Points, in no order, along strands that fork, close into loops and pass close to each other.
Two points are linked if the straight distance between their rows is under 37.5. Some points are linked to none.
J142: [ -6  17   4 -13   7 -12  -5   9  12   9  -8 -11  15   5  -5  16  22  26
   9  18]
J314: [-24   1  -7   5  -7  12   6   6  -4  23   8  20 -14 -13  21 -27 -24  -5
  12  -7]
J430: [  7  12  13  -9 -18   3   6  -6  -9   1   4 -29  -1 -10   4   4 -28  13
  -4  17]
J48: [ 11   2  11  -4 -21   6   9 -18  -4 -13  11 -32   1  -8   3  10 -16  13
 -19  11]
J292: [ -5  -4  -6  12  11 -12   2   3  14 -25  -7   6   8  14  -7  13  29  12
  -8 -17]
J78: [ -3 -13  12  15 -12 -12  -2 -19 -14 -18   5 -16 -15  -3  -8   2   3  -1
 -10  -9]
J49: [-16 -33  12  -5  -8 -20  11   4 -10  -9  15  -6  -2  -4   4  -5  12  11
  14   1]
J374: [ 17  21   5  13   9   3 -26  -7  -1   1 -21  17  -9   6  17 -11   1 -24
  -1 -15]
J602: [ -8  19  16  11  17  -3 -11 -17   3   1  -6 -12 -12  15  20  11  19 -15
   4  12]
J307: [ -4 -39   8  16   1 -12  -4  -8 -18  -7  13   8  -8  -5  -8  -6   6 -19
 -12 -12]
J303: [ 13  13  19  23   0 -16 -17 -16 -16 -17 -11  -5 -10   1 -10  15  23  -2
  -5 -21]
J231: [  2  24 -27  -7  21  20  -7  -6  26  -1  -5   3  -9   8  -6  -8  -4  -9
  -6 -15]
J670: [ 27   7  -2  12 -14  16  -6  -7  -4  -5 -10   6   9   2   1   6 -25 -16
 -25  -5]
J222: [  6   5   5 -12  -6  -4   4  11 -14   8  -4   0 -11 -10  -6 -20 -21   8
  13  -9]
J612: [  8  10  23   9   2 -22 -11   2 -27   2 -14   4 -16  -2  -4   1   3  -2
  18 -12]
J541: [ 20 -19   8  21  -4  -5 -10   9 -22   7  -8  27  12   2 -12  10  -2 -25
 -13 -14]
J387: [-16  11   5  -4  16 -15   3   8   7   3  -7   7  -7   9   8  -3   8   2
  19   4]
J669: [ 23  -9  17  -7  -5 -11   0  15 -20   9  -6  -5  10  -8 -21   8   3  17
   7 -10]
J882: [-17  -8 -21  -4   9   3   8   8  25  -5   5  11   9  15  -1   3   0  -2
  -8   6]
J440: [ 16  22 -11 -26   2   5  -9   7  18   4 -23  -8   4  -5 -17 -11  -7  25
  -3  -2]
J978: [-12   4   8   1  -4   3  11  18 -10  19   0  15   8   0  16  -2 -25  -7
  12  18]
J226: [ -1  26  -7  -8  22  -1 -14 -15  19  -8  -9 -15 -23   3  -3 -14   4   6
   6 -12]
J158: [ 18  26   0   1  14   8  -9 -10  12  -6 -15   0   2  11   1  15  -3  -4
 -12  -5]
J512: [ 13 -25   1  16 -13  14  11  -2  -4 -11   3  11  26   5  -2  21   0 -13
 -27  -7]
J581: [-10   9  -4  19   6  -2 -17   1  -2   7  -7  30 -12   4  28 -22   2 -28
   3  -7]
J953: [ -5  19 -22  11   8  26 -16 -12  13  13   6   9 -10   9  16  -1  -2 -30
  -5   0]
J500: [-35  17  -7   6   7   4  -5 -11   3  12  14  -4 -28  -2  18 -17  -3  -8
  15   9]
J874: [ 16  -2  -5   9 -14  15   3 -17   3 -16  -3  -3   4   3  -3   3 -20 -12
 -32  -5]
J635: [-11  10 -12 -14  -9   7   1  -7  11   1   9 -25 -12 -11   0 -21 -21  16
  -5   5]
J329: [ 14 -18  15   0  -9  -4   2   4 -27   8   3   2   0 -11  -7   0 -12 -11
   1  -3]
J609: [-11  -8   1  -2  -5  10  18  21 -10  17   6  20   6  -7  16 -16 -28  -8
  13   9]
J640: [-14 -10  -5  -4 -11   7  16 -11   8  -9  19 -19  -1  -5  14  -8 -18   1
 -12  16]
J227: [-16 -13   5   5  -3 -12   6  14 -19  10  -2  23 -13  -5   6 -27 -10 -12
  21  -9]
J25: [  8  18  23  23  -1 -12 -15 -11 -16 -13 -13  -7  -5   3   7  21  18  -3
  -2  -8]
J38: [ -9 -36   6 -17 -12  -8  22   3 -11  -6  24   2   3 -12   9 -11   4  10
  18  14]
J852: [-19  20  11  -4  19 -14  -2  -3   1   6  -2  -4 -18   7  14  -8  10   2
  27  10]
J657: [-23   7   0  10  -2   0   1  12 -12  22   0  27 -17  -9  19 -30 -15  -9
  19  -6]
J383: [-29 -20  -3 -18  -4 -10  13   7  16   0   6  -6   4  -2   4 -16   7  20
  12  23]
J64: [-19   6  -5  20 -14   4 -12 -11  -8   7   9   4 -17  -4  28 -18 -19 -17
  -6  10]
J497: [ -4   6 -25 -17  -6  25   6  -6  20   5  11 -17  -7 -11   0 -22 -25  12
 -17  -2]
J21: [ 14 -27  23  14   4  -8 -11  -6 -34  16  10   2  -4 -18  -8  -3  -7 -13
  -6   0]
J434: [  1 -12  18  23   4 -27 -21  -1 -28   1  -5  17 -11  -1  -8   4  16 -15
   4 -16]
J389: [  9 -28  27  19  -7  -6  -6 -15 -35   9  21  -7   3 -19  -1   9   3 -11
  -8   8]
J939: [ -8 -22   7 -14 -12  -3  21   8 -11   3  16   0   2  -9  12 -17 -13   5
  14  16]
J824: [ 27   7   1   1  10  -9  -9   7  -3 -10 -23  17   1   7 -22   7  11   2
  -2 -33]
J223: [ -3 -26  13   2  -4 -16  -1 -20 -17 -13  16 -17 -21 -13 -15 -11   6   1
  -5 -12]
J597: [ -4  10 -22 -14  26   3   2   1  31  -2  -3   2   1  25  -8   7  29  -7
   6  -2]
J267: [  0 -10   7   8  12 -23  -2  15  -8 -10 -13  20  -1   7 -10   4  25   1
  11 -26]
J624: [ 34 -12  11   0   9  -2 -14   5 -22  10 -10   9  -1 -12 -32  -1 -14  -8
 -11 -26]
J320: [-16  22  -8 -12  18  -5 -10 -13  19   0   2 -19 -25   7  -2 -16  15   5
  18   2]
J230: [ 11  -4  17  20   4 -12  -5  13 -23  -9   4 -17  17 -10 -29  14  28  18
   2 -13]
J309: [ -8   6  13 -11 -12  -2  11   2  -9  11   7 -19   0  -9  12  -1 -23  13
   9  25]
J836: [ 12  -8  -1 -16  -8   5   8  12 -21  14   2   7  -9 -20  -6 -29 -24  -2
  11 -14]
J260: [ 14  -8   0 -15  -3 -17  -4   8  -2  -7 -13  -4  -3  -5 -27 -11   8  19
   3 -23]
J729: [-14   4  17   1   2 -13   9  16 -10  10   1  10   6   3  14   9  -9   3
  18  21]
J997: [ 28  18  -2 -19  -9  10   0   2  15   0 -13 -19  20  -2 -15  14 -11  27
 -19   8]
J269: [ 16 -18   6  27  -9   9  -3 -24 -16 -17   7 -11  10   0 -21  13  13  -6
 -32 -17]
J115: [ 15  24  23  -2  19  -9  -5  12  -8  10 -23  10  -2   8  12   9   9  -2
  19  -2]
J391: [ 12  37  -8 -15   9  18 -11  -4  11  15  -8 -15  -7  -5  -4  -1 -17   8
  11   3]
J286: [ -5  20 -15 -10  16  11  -1  14  10  12  -7  17  -3   5   2 -11 -12  -2
  11  -6]
J850: [ 17  28  31  15   9  -3 -18  -4 -13   9 -20   1   1   8  23  19   7 -12
   5   8]
J32: [-25  -3  -8  -4   4 -11   6   4   7  -3   4   5 -14  -1   4 -24  -7   2
  10  -2]
J356: [ 17  -8  15  23   0   1  -2  -5 -21 -13  12 -25  19 -11 -29  13  22  14
 -13 -13]
J281: [-10  -6 -12 -13   0  14  18  23   1  19   5  21   5  -8  10 -25 -24   3
   8  -2]
J768: [-26   3 -38  -9  10  10   3  -3  30   0  13  -2 -14  13  -5 -15   4  -4
   3   0]
J166: [ 19 -34   2 -17   8  -5  11  -7 -23   6  29   6   3 -29  -9  -7   1   4
   1   7]
J575: [  0   4  -9  12   2  10   0   6   4   7  -4  25  10   9  18   8 -15 -25
 -10  10]
J599: [-12   7 -17 -19   5   8   8  14  16  18   1   2   7   2  -5 -11  -9   9
  11  18]
J39: [ 11 -20  -6  -8  -9  -1   8   2   9 -18  -5 -11  16  -4 -23  -2  25  25
 -16 -14]
J846: [  7 -31   7  -4  -3  -4  12  14 -20   5   5  17   5  -7  -4  -4  -8 -12
   7  -6]
J697: [  9  18  -9  -6   8   0  -7   3   4  -6 -16  10 -13  -3  -4 -16 -12   1
   3 -23]
J579: [ 13   2  16   1 -15  -7   4   8  -9  -5  -1 -22  16  -6 -10  18   9  27
  -3   0]
J359: [ 19 -16   8  -6 -12   3   9  26  -9  -1  -1  -7  37 -10 -13  15  21  25
   2   3]
J863: [ 15   5  24  22  -2 -15 -21 -11 -27  -3  -8  -7 -10  -8 -21  14  11   1
  -5 -19]
J582: [ -7 -11  29  16 -16 -18  -4   0 -32   6   3  -2  -4  -7  10   9  -4  -7
  12  10]
J242: [ 15  15  18   5 -14  -5  -5 -10 -15  -7  -8 -16  -8  -6  -5  11 -13   6
  -5  -1]
J869: [  1  19 -20   6  14  17 -11 -13  21  -8  -9   6 -15   6   2 -12  -5 -14
 -15 -16]
J234: [  4  34   7 -18  15   7  -7   1   6  20  -7 -19  -4  12   0  11  12  -1
  27  15]
J651: [ -8  17 -11  17   0  11 -23  -6  -1  20   1  23 -14  -3  31 -21 -10 -21
   2  -8]
J726: [-16 -30   6  28 -11  -5   4  -3  -3 -21   8  12  11   8  10  15  13 -13
 -13   0]
J23: [  3   3 -16  -4  12  -6   2   1  26 -22 -13   7  11  15 -14   8  23  16
 -18 -19]
J952: [ -8  -4 -24 -12   1  27  15  19  13  23   8  18   5  -4   5 -18 -28   0
  -2  -4]
J101: [ -6 -27   8  -3  -8  -3  17  16   0  -5   8   6  20   0   7  12   3   9
   3   6]
J891: [  0  27 -15   4   2  29 -19 -11   7  24  -1   5 -16 -13  14  -8 -23  -7
   1 -11]
J605: [ 30  -7  13 -16 -12  -2   3  21 -14   9 -10  -8  25 -13 -22  11   9  28
   3  -4]
J176: [ -4  14   7  -5  12 -20  -5  -1  10 -10 -11  -9  -6   5  -3   1  22  23
   7  -6]
J963: [-21  -2 -18 -13  19 -11   1   3  33  -5  -3   3   2  18  -9  -1  31   9
   7   7]
J535: [-16 -17  -4  -7  -6  -3  15   8  -2  -1   8   6  -6  -6   8 -25 -11   0
   8   0]
J832: [-14  12 -31 -19   5  13   8   7  25  12   7   4   0  19  -6   0  18 -10
  24  12]
J909: [ -3  15  18  -1   5 -13   2  16  -3   5  -7  -5  15   2   7  23  15  24
  15  13]
J219: [-11  23   7   7  -8   3  -7 -14  -6   7   7 -17 -15  -5  17   2 -22  -3
   0  23]
J181: [  5   4 -19 -14  -3  18   9   3  29   5   5 -11  23  11 -12  19  -6  10
 -17  20]
J204: [-14  23 -15 -16  -1  10  -1  -6  14  10  11 -20 -10  15   0   9  12  -7
  25  22]
J499: [-17  11  -7 -10   8  -6   3   8  13  10   4   1   0   7   0  -1  -1   7
  13  17]
J959: [ 15  -4   3 -11 -15   6  12 -10   6 -12   5 -23  13  -3  -6   9  -9  19
 -19   6]
J240: [-24 -15 -10  -8  10 -19   5   9  25 -14  -3   6   8  12  -5  -4  25  17
   0   0]
J724: [ -9  -4 -24 -30  -8  18  11  10  23  19   2 -11  13  -7  -9 -13  -8  16
   2  28]
J865: [ -9  17 -10  -3  -4   9   2 -13  16   2  15 -23   5  15   0  32   0  -2
  -2  29]
J723: [-25  -1  -1  17  -9  -6  -6 -15  -2 -12   7  -4 -22   0  20 -15  -7 -14
  -6   6]
J893: [  7   0   2  14   1  -8  -8  -2  -5 -14 -14  15  -8   6  -1   3   4 -14
  -8 -16]
J799: [  8  -6  20  16   4 -24 -23   1 -33   8 -11  10 -18  -9 -18  -5   4 -10
   8 -16]
J378: [-31   0 -23  -5  10   2   5  -1  20  -1  11   0 -17   4   4 -23  -2   0
   4  -2]
J433: [ -4   7  27  13 -17 -16  -6   1 -33  13  -3  -2 -11  -9  17   2 -17  -9
  17  16]
J730: [ 16  11   7   6  11 -17 -10   1  -2 -20 -19   3  -4   5 -14  10  25  13
   1 -29]
J698: [  3 -44   1   3  -5   4  15 -16 -14 -14  29   7   3 -12   2   1   6 -15
 -10   3]
J432: [ 21 -34  -3 -17  -3   0  15 -10 -18  -1  37   6  11 -29  -8   7   3  10
  -1  16]
J113: [ 12  28  -1  -7  14  -1 -11 -11  14 -10 -15  -8  -9   3  -4   1   0   8
  -2 -10]
J506: [ 27  26  -1 -19  -1   1 -10   2   8  -4 -21 -10  -2 -10 -16  -6 -18  19
   2 -13]
J722: [-12 -29  12   2  -2  -8  14  27  -7  -3   5  20  25   4   7  15   9   7
  16   3]
J446: [-14 -32   5   8   2 -10  13  24  -7  -2   0  32  16   8  10   8   3  -9
  13  -1]
J395: [ -4  -1 -10  -9 -11  23  13  -4   6   8  16 -15   3  -7  12  -4 -31   0
 -12  20]
J710: [ -2   7  25  20 -13 -17  -9  -7 -23  -4  -5  -6  -7  -2  10  19   7  -2
   5   3]
J708: [  9  -5  17  17  -7  -1   6  20 -17  -2  -4   7  28   1   2  32   8   6
   2  -1]
J388: [  7  19 -14  17   3  14 -20 -23  14 -12  -8   5 -13   3  11 -12  -7 -19
 -22 -15]
J319: [ -2  -4   1  -5 -11 -13   2   2   8 -17  -7 -21  10  -4 -14   2  25  32
  -8  -4]
J821: [ -7  14  -4 -16   3 -14  -3  -2  15  -4  -8 -16  -9  -1  -8 -10   6  24
   1   5]
J546: [ 17 -19  11  24  -3  -6 -14  -4 -19  -1  -4  12   2  -3 -17   8   4 -19
 -17 -17]
J243: [ 18 -21   5  17   1  10   5 -12 -15 -14  15 -15  18  -8 -26  13  18   7
 -25 -14]
J779: [  9  10  26   1  -9 -20  -3   6 -29   6  -8  -5  -7  -9  -4   5  -6  12
  19   0]
J129: [ -8  29   6   5   6   2  -9 -27   8  -2   6 -30 -17   8   8  15   2  -1
  -1  20]
J336: [-11   4 -31  -1   5  27   2   9  14  17   4  20   0   2   8  -8 -22 -14
  -8  -7]
J700: [-30 -20   8  -7  -3 -24  12   7   1  -9   6   1  -3   1   6 -11  10  14
  17   9]
J148: [ 13 -31  -2 -19  -1  -2  17  -2 -21   6  27  12  -3 -25  -3 -16 -10  -7
   8   6]
J998: [  3 -10  10  12 -14  -1   6  -5 -10  -7   2   0   7  -1   4  13  -8  -6
 -13   1]
J914: [ 12  21  14   5  19  -4 -10   2  -4   3 -23  15  -7   6  12  -1   8 -13
   9 -10]
J563: [-23  19 -18 -16   7   0  -3 -11  20   4  10 -19 -19  11  -4  -8  20   0
  25  14]
J830: [  8  -4 -12  14 -14  10  -8   2  -7   3  -4  23  -3  -4  10 -18 -21 -25
 -15 -14]
J369: [  2 -19  -2   3  11 -21  -5   6  -5 -15  -9  13  -9   4 -25  -6  20   2
  -1 -35]
J529: [  9 -13  -1   6 -16   7   9 -28   0 -24   8 -16  -5   0  -6   0  -8  -5
 -30  -8]
J42: [  8 -23  -6  -8   1   4   7   9 -18   7   6  12 -14 -16 -12 -30 -16 -11
   5 -20]
J984: [-12 -15   7  13 -12 -12   1   7 -19   3   0  19  -5   0  13  -9 -11 -19
   7   2]
J750: [-13 -27  -2  15  -1 -16   5  -9   2 -29   8   0  -7   8 -10   1  20  -3
 -13 -22]
J820: [ 13  30 -11 -13  19  22  -8  -2  18  11  -9  -7  -1  15  -4  10   2 -14
   8   1]
J52: [17 -6  7  8 -8  6 11 22 -7 -6 -1 -2 40 -1 -9 27 15 21 -5 -1]
J62: [ 20  17  -1 -13  -4   6   1  11  16   6 -14 -11  32   2 -13  24   4  27
 -13  14]
J318: [ -1   0 -14  -4  -2  15  11  -6  23  -6   8 -10  16  11  -4  19 -10   3
 -25  13]
J659: [  5 -24  18  23 -15  -3  -4 -11 -25  -3  13  -6   6  -9   0  13   3 -13
 -10   5]
J620: [ -2  24 -10  11  -2  24 -21  -7   0  30  -1  15 -11  -6  27  -8 -18 -18
   1  -3]
J673: [ 14 -31  -7  -7   0  -5   8   0   3 -16   6  -2  11  -3 -27  -4  21  11
 -14 -22]
J627: [  3   1  -9  -4  -6  10   7  -1   2  -5   2  -2  -5  -7   3 -17 -23  -2
 -11  -9]
J437: [ 22 -16   1  22 -15  14   2 -16  -8 -13   1   4  19   7 -12  20   1 -12
 -34 -14]
J957: [-32  11  -3   4   0   4   4  -1   2  19  15  -1 -11   2  18  -6 -11 -10
  20  25]
J834: [ -3  13   8 -15 -10  -4   4   8  -5  12  -1 -12  -8 -11   3 -15 -21  19
  15  12]
J938: [ 27   7  17   3 -18   2  -1  -2 -18   3  -8  -9   5  -7  -8  15 -18   1
  -7  -2]
J82: [  3 -18  -4   4 -12   3  15 -18  10 -27   7 -15   7   1  -9   3   4   7
 -26  -9]
J908: [ 18 -13  24   9  -1  -5   0  12 -32  11   7  -7  16 -13 -16  18   6   9
   4  -4]
J435: [-28  -9  -2  -4   9 -26   3   5  15 -13  -2   3  -7   8   1 -12  19  16
   9   0]
J217: [ 10 -16 -11 -20  -8  14  20   8  15  -1   6  -1  22   0   3   0 -13   8
 -16  11]
J770: [ -4 -39  13   8  10 -16   0  -9 -20  -3  18  -1 -12 -13 -15 -12  10  -5
  -5 -13]
J849: [  7  25  10   5  -7   1 -10 -14  -8  -4  -9 -16 -13  -6   7   3 -20   1
  -4   6]
J136: [ 19  21   7  20   0   0 -25  -8  -3   2 -13  14   1  12  24   0  -1 -26
 -10  -1]
J14: [ -5 -28 -14  -5  -1  -2   9   1  -6  -9   8   9 -18  -8  -7 -35  -6 -12
  -2 -25]
J916: [-20 -19   5  25  -2  -9   3   5  -1 -12   3  24  10  12  17  15  12 -16
  -5   4]
J420: [ -5 -26  14  10   4 -19  -1  13 -19  -3   0  10   0  -2 -12   6  17   1
  11 -16]
J132: [-13  17  19  15 -13 -11 -10  -9 -19   8   1  -7 -15  -4  25  -2 -15  -8
   9  22]
J969: [ -1  19 -27 -24  18  18  -2  11  25  18  -6   9   0  18  -9 -10  17  -7
  25  -2]
J95: [ 28  -2  -3   7  -3   8   3   5  -2 -10 -14  14  16   7 -16  15  -3  -2
 -22 -21]
J481: [-25   5 -10  10 -10  11  -4  -8  -3  11   9   4 -22 -12  22 -26 -21  -8
  -1  -5]
J70: [  6  17  26  -3  -7 -21   2  14 -16   7  -8 -10   7  -5   2  15   3  24
  18  11]
J191: [ 12 -17  -2  10  -6   2   3  13 -11  -1  -8  28  11   6  -1   7 -10 -21
  -9 -11]
J567: [  2 -36  -3   8   0  -4   8  -3  -1 -20   8   5   5   2 -18   1  16  -5
 -16 -23]
J742: [ -2  34 -14  -5   5  27 -14 -14   9  21   3 -10 -18  -7   6  -1 -14  -3
  12  -3]
J974: [  7  27   5 -17  16  -1  -3   7  11  14 -10 -10   8  13  -3  21  19  12
  17  17]
J929: [ 12  10 -16  15 -10  17 -17  -9   1  -2  -8  16  -8  -4  10 -14 -21 -22
 -21 -17]
J402: [ 11 -16  20  11  -3  -6   3  27 -28   5   0   8  26  -5  -8  24   9   8
  13  -3]
J515: [  0 -22  -7 -26 -17   1  17 -10  14 -11   8 -23  11 -16   1 -10  10  26
 -11  22]
J886: [-33  -4  16   3   5 -19  10  11  -2   7   6   9   2   6  16   6   1   4
  26  24]
J647: [ 24  13   6  -8 -13   5   4  -5   2 -10  -9 -21  12  -2 -12  16 -12  21
 -19  -3]
J324: [ -4 -20   5  -9 -15 -12   7  -5   0 -17   7 -27   5 -11  -9  -4  25  29
  -1   2]
J443: [  8 -38  -4 -11  -8   2  19 -13  -9 -15  33  -1   7 -16   1   2   9   3
  -5   8]
J175: [-12  -8  14  18  -3 -24  -9   0 -20  -4  -4  16 -15  -1   7  -5   7 -16
  11  -4]
J801: [ -1  19 -11  17   3  17 -15 -19  12   4   3   0  -4  14  16   8  -1 -30
 -15  14]
J945: [-23  23   3   2  21   0  -7  -8   4  13  -1  -3 -30   2  17 -20   9  -9
  25   2]
J807: [ 29  23   8 -10   2  -3 -13   7 -11   2 -25   3  -9 -10 -13  -6 -21   6
  11 -21]
J107: [-24 -10   1   9 -13  -2   9 -13   0 -10  15 -15 -11  -3  18  -8 -14  -6
 -10  14]
J97: [-17  -8   1  21   6 -13  -6   4   0  -4  -6  30  -2  15  23   0  12 -26
   2   3]
J819: [ -1  27 -13 -16  -5  20   5  -1  11  15   7 -14   1  19   3  19   8 -13
  24  25]
J888: [ -8 -17 -14 -31 -11   9  13   0  24   3   3 -19  12 -12  -3 -11   1  24
  -9  30]
J340: [  5  15 -24 -23  -1  16   1   5  23  14   1  -9  14  10 -14  12  -3   9
  -2  20]
J178: [-20 -10  -4  -1  -2  -8   9  -4  17 -14   9 -11   3   5   4   5   4  13
  -9  10]
J140: [  8 -27  -5   1 -14  10  19 -13   7 -26  16 -13  21  -1  -7  10  15  12
 -26  -5]
J394: [ 32   7  13  10 -24  11  -5  -6 -21   3  -8  -2   9  -5  -2  12 -28 -13
 -18   1]
J649: [ 12 -27  -4   9 -10  18  21  -3   4 -21  14   1  32   2  -5  18   8   1
 -26  -6]
J702: [ 19  14 -10 -29  -5   9  -3   7  19   8 -26 -14  15 -10 -22  -1  -3  30
 -12  11]
J450: [-25 -25 -18 -20  -2   3  17   3  20  -4  16  -3   3  -2   9 -21  -3  10
  -1  17]
J122: [-14  18  -3  -4   0  -2  -1 -15  14   0  11 -27  -6   7   1  15   1   8
   1  27]
J616: [ -4  16 -30   2   6  32  -7   1  16  16   5  14  -3   8   8   3 -12 -24
  -4   0]
J639: [-14   6   6   4  24 -14   1   7   3  -2 -11  20  -8  16  15  -4  17  -9
  16  -3]
J570: [ -2  21 -11  -9  -2  15   2   0  13  13   9 -11   9  15  -1  31  -3  -8
   8  30]
J802: [-18 -32   0  -3 -12 -14  11  -4   8 -25  15 -18   4  -4  -3  -5  28  24
  -3  -1]
J857: [  2  32  -9 -22  12   6  -7   8  11  20  -9  -6  -4  -1  -6 -10  -6  14
  21   9]
J442: [-14  11 -10 -22  -2  -4  -2  -1  14   5  -4 -19 -12  -9  -8 -28  -3  25
   6   8]
J542: [  4  27 -17 -26  16   8  -9   5  24  15 -13  -4  -2   6 -15  -8  11   8
  18   5]
J28: [  7  27  -4  -2  22  19 -14  -9  15   8 -11  -9 -13  12   5   0   5 -20
   7  -2]
J678: [-38  -3   2   4   5  -6   9   6   5  10  15   9  -5   5  16  -3  -5  -7
  21  25]
J565: [  6  24 -28 -15  12  19 -12  -7  28  -1  -6  -6 -12  -4 -12 -18 -13  10
  -4 -18]
J282: [-29   0 -21 -13   7   1   7   9  22  11  12   5   3  17  -1   1   9  -3
  21  24]
J811: [  2   8 -20 -16  21   1   0   5  34  -6 -14  12   9  15 -13   4  16   4
  -9  -7]
J252: [-19   1   5  13  26  -9  -3   4   6   3  -5  22  -3  18  24   1  19 -25
  12   7]
J77: [  6  34  20  -5  18   0 -12  -9   1  10 -12 -22 -10   9  10  12   7   2
  17  13]
J403: [ -9 -42   4  19 -14   2  11  -9  -7 -18  19   6  10   1   8   9  10 -18
 -14   0]
J425: [ -1   1 -15  18 -10  13  -9   9   0  12  -1  31   7   2  23 -10 -23 -28
 -14   1]
J124: [  5  25   8   0  27   4 -11  -6   8   4 -16   0 -16  10   9  -7  10 -14
  12  -8]
J228: [ -1  16 -28 -12   0  27  -8  -9  20   5   0  -7 -14 -12  -2 -21 -26  10
 -10 -22]
J600: [  5 -29  -6 -19 -14   2  23 -12   2 -18  24 -12   9 -12   5  -2   6  15
 -10  13]
J691: [  1  -8 -11 -19  -2  -4   8  15  17  -1 -12   1  14   1 -11  -7   2  19
  -6   2]
J577: [  6 -40   2  -7   3   0  13   8 -24   9  20  23   1 -16   1 -17 -11 -17
  11   2]
J920: [ -1 -16  -5   9   4  -4   8  24  -4   0 -10  41  13  10   7   4  -5 -20
   0  -7]
J901: [ 22   4  -2   1   5  -2   2  15   2  -7 -20  20  16   8 -14  18   6   5
  -7 -22]
J487: [ 14  18   7 -10  13 -23 -11   4   4 -10 -25  -3  -8   2 -13  -4  24  22
  13 -21]
J840: [-17 -14   7  19 -12 -17  -3 -19 -10 -20   7  -6 -19   0   7  -3   6 -11
  -9  -3]
J416: [  6  33  -5  -4  23  16 -20  -8   8  12 -17   2 -21  -8   9 -20  -8  -3
  17 -23]
J514: [ 27  29  21  17   6   0 -23 -11  -5  -1 -22   2   0  10  15  15   6 -15
  -6  -2]
J162: [ 13  26 -22 -18  10  21  -1   7  21  15  -6   0  10  12 -12  14  -5  -2
   4   8]
J910: [ -6 -16   6   8  -9   3  14   5   3  -8   4   2  17   5  11  21  -4  -1
 -10   9]
J429: [ -6   8  -9   4  -2   9   3   2   4   2   1   6  -2   2  10  -2 -20 -10
  -9   6]
J283: [-12 -38  11  21   0 -16  -3   4 -18  -3   7  17  -1  -1  -5   4  14 -14
   2 -11]
J520: [ 29   5  10  -3   3  -8 -14   5 -18   2 -18   7 -10  -9 -27  -6 -12  -1
   6 -26]
J110: [  9  24  28   5  21   0  -9   6  -6  19 -18   0   2  15  21  20  13 -11
  17  14]
J641: [  0   8  14  15 -15   7   1  -5  -6   7   4  -6  14   4  22  29 -18  -9
 -14  31]
J798: [-19 -18 -26 -19   0  10  13   0  29  -4  12  -6   4   2  -2 -18  -5   8
 -14   9]
J171: [  5  14  -6   0   3   5   2  -6  14  -9  -1  -8   6  11  -3  17  -5   5
 -19   6]
J120: [-18 -12  -1  17   6 -19   3  -3   8 -28   2   4  -2  11   0  10  28   7
  -3 -12]

A tip is a point with one link. Name the tips that can be reached along the links from each point below, in the order of the rows.
J639 => J581, J546, J801
J240 => J768, J802, J798
J122 => J129
J830 => J627, J95
J481 => J395, J369, J77
J132 => J230, J863
J834 => J624, J62, J14

A piece is two or more points that can be reached from each other along the links. Count, over all rows, the pieces, the separate loops (a circle has one, a figure eight two, a Y none), the forks (points with three links) and the tips (points with one).
pieces => 8
loops => 3
forks => 7
tips => 17

Name the points in between on the shortest way along the links from the first point to the second, in order.
J840 / J612 => J723 J64 J481 J314 J657 J227 J984 J175 J434 J799
J651 / J515 => J620 J891 J742 J391 J857 J542 J969 J832 J282 J499 J599 J724 J888
J609 / J969 => J978 J729 J886 J678 J957 J500 J945 J852 J387 J499 J282 J832
J329 / J852 => J846 J577 J148 J166 J432 J443 J600 J515 J888 J724 J599 J499 J387
J635 / J901 => J442 J821 J176 J487 J730 J824
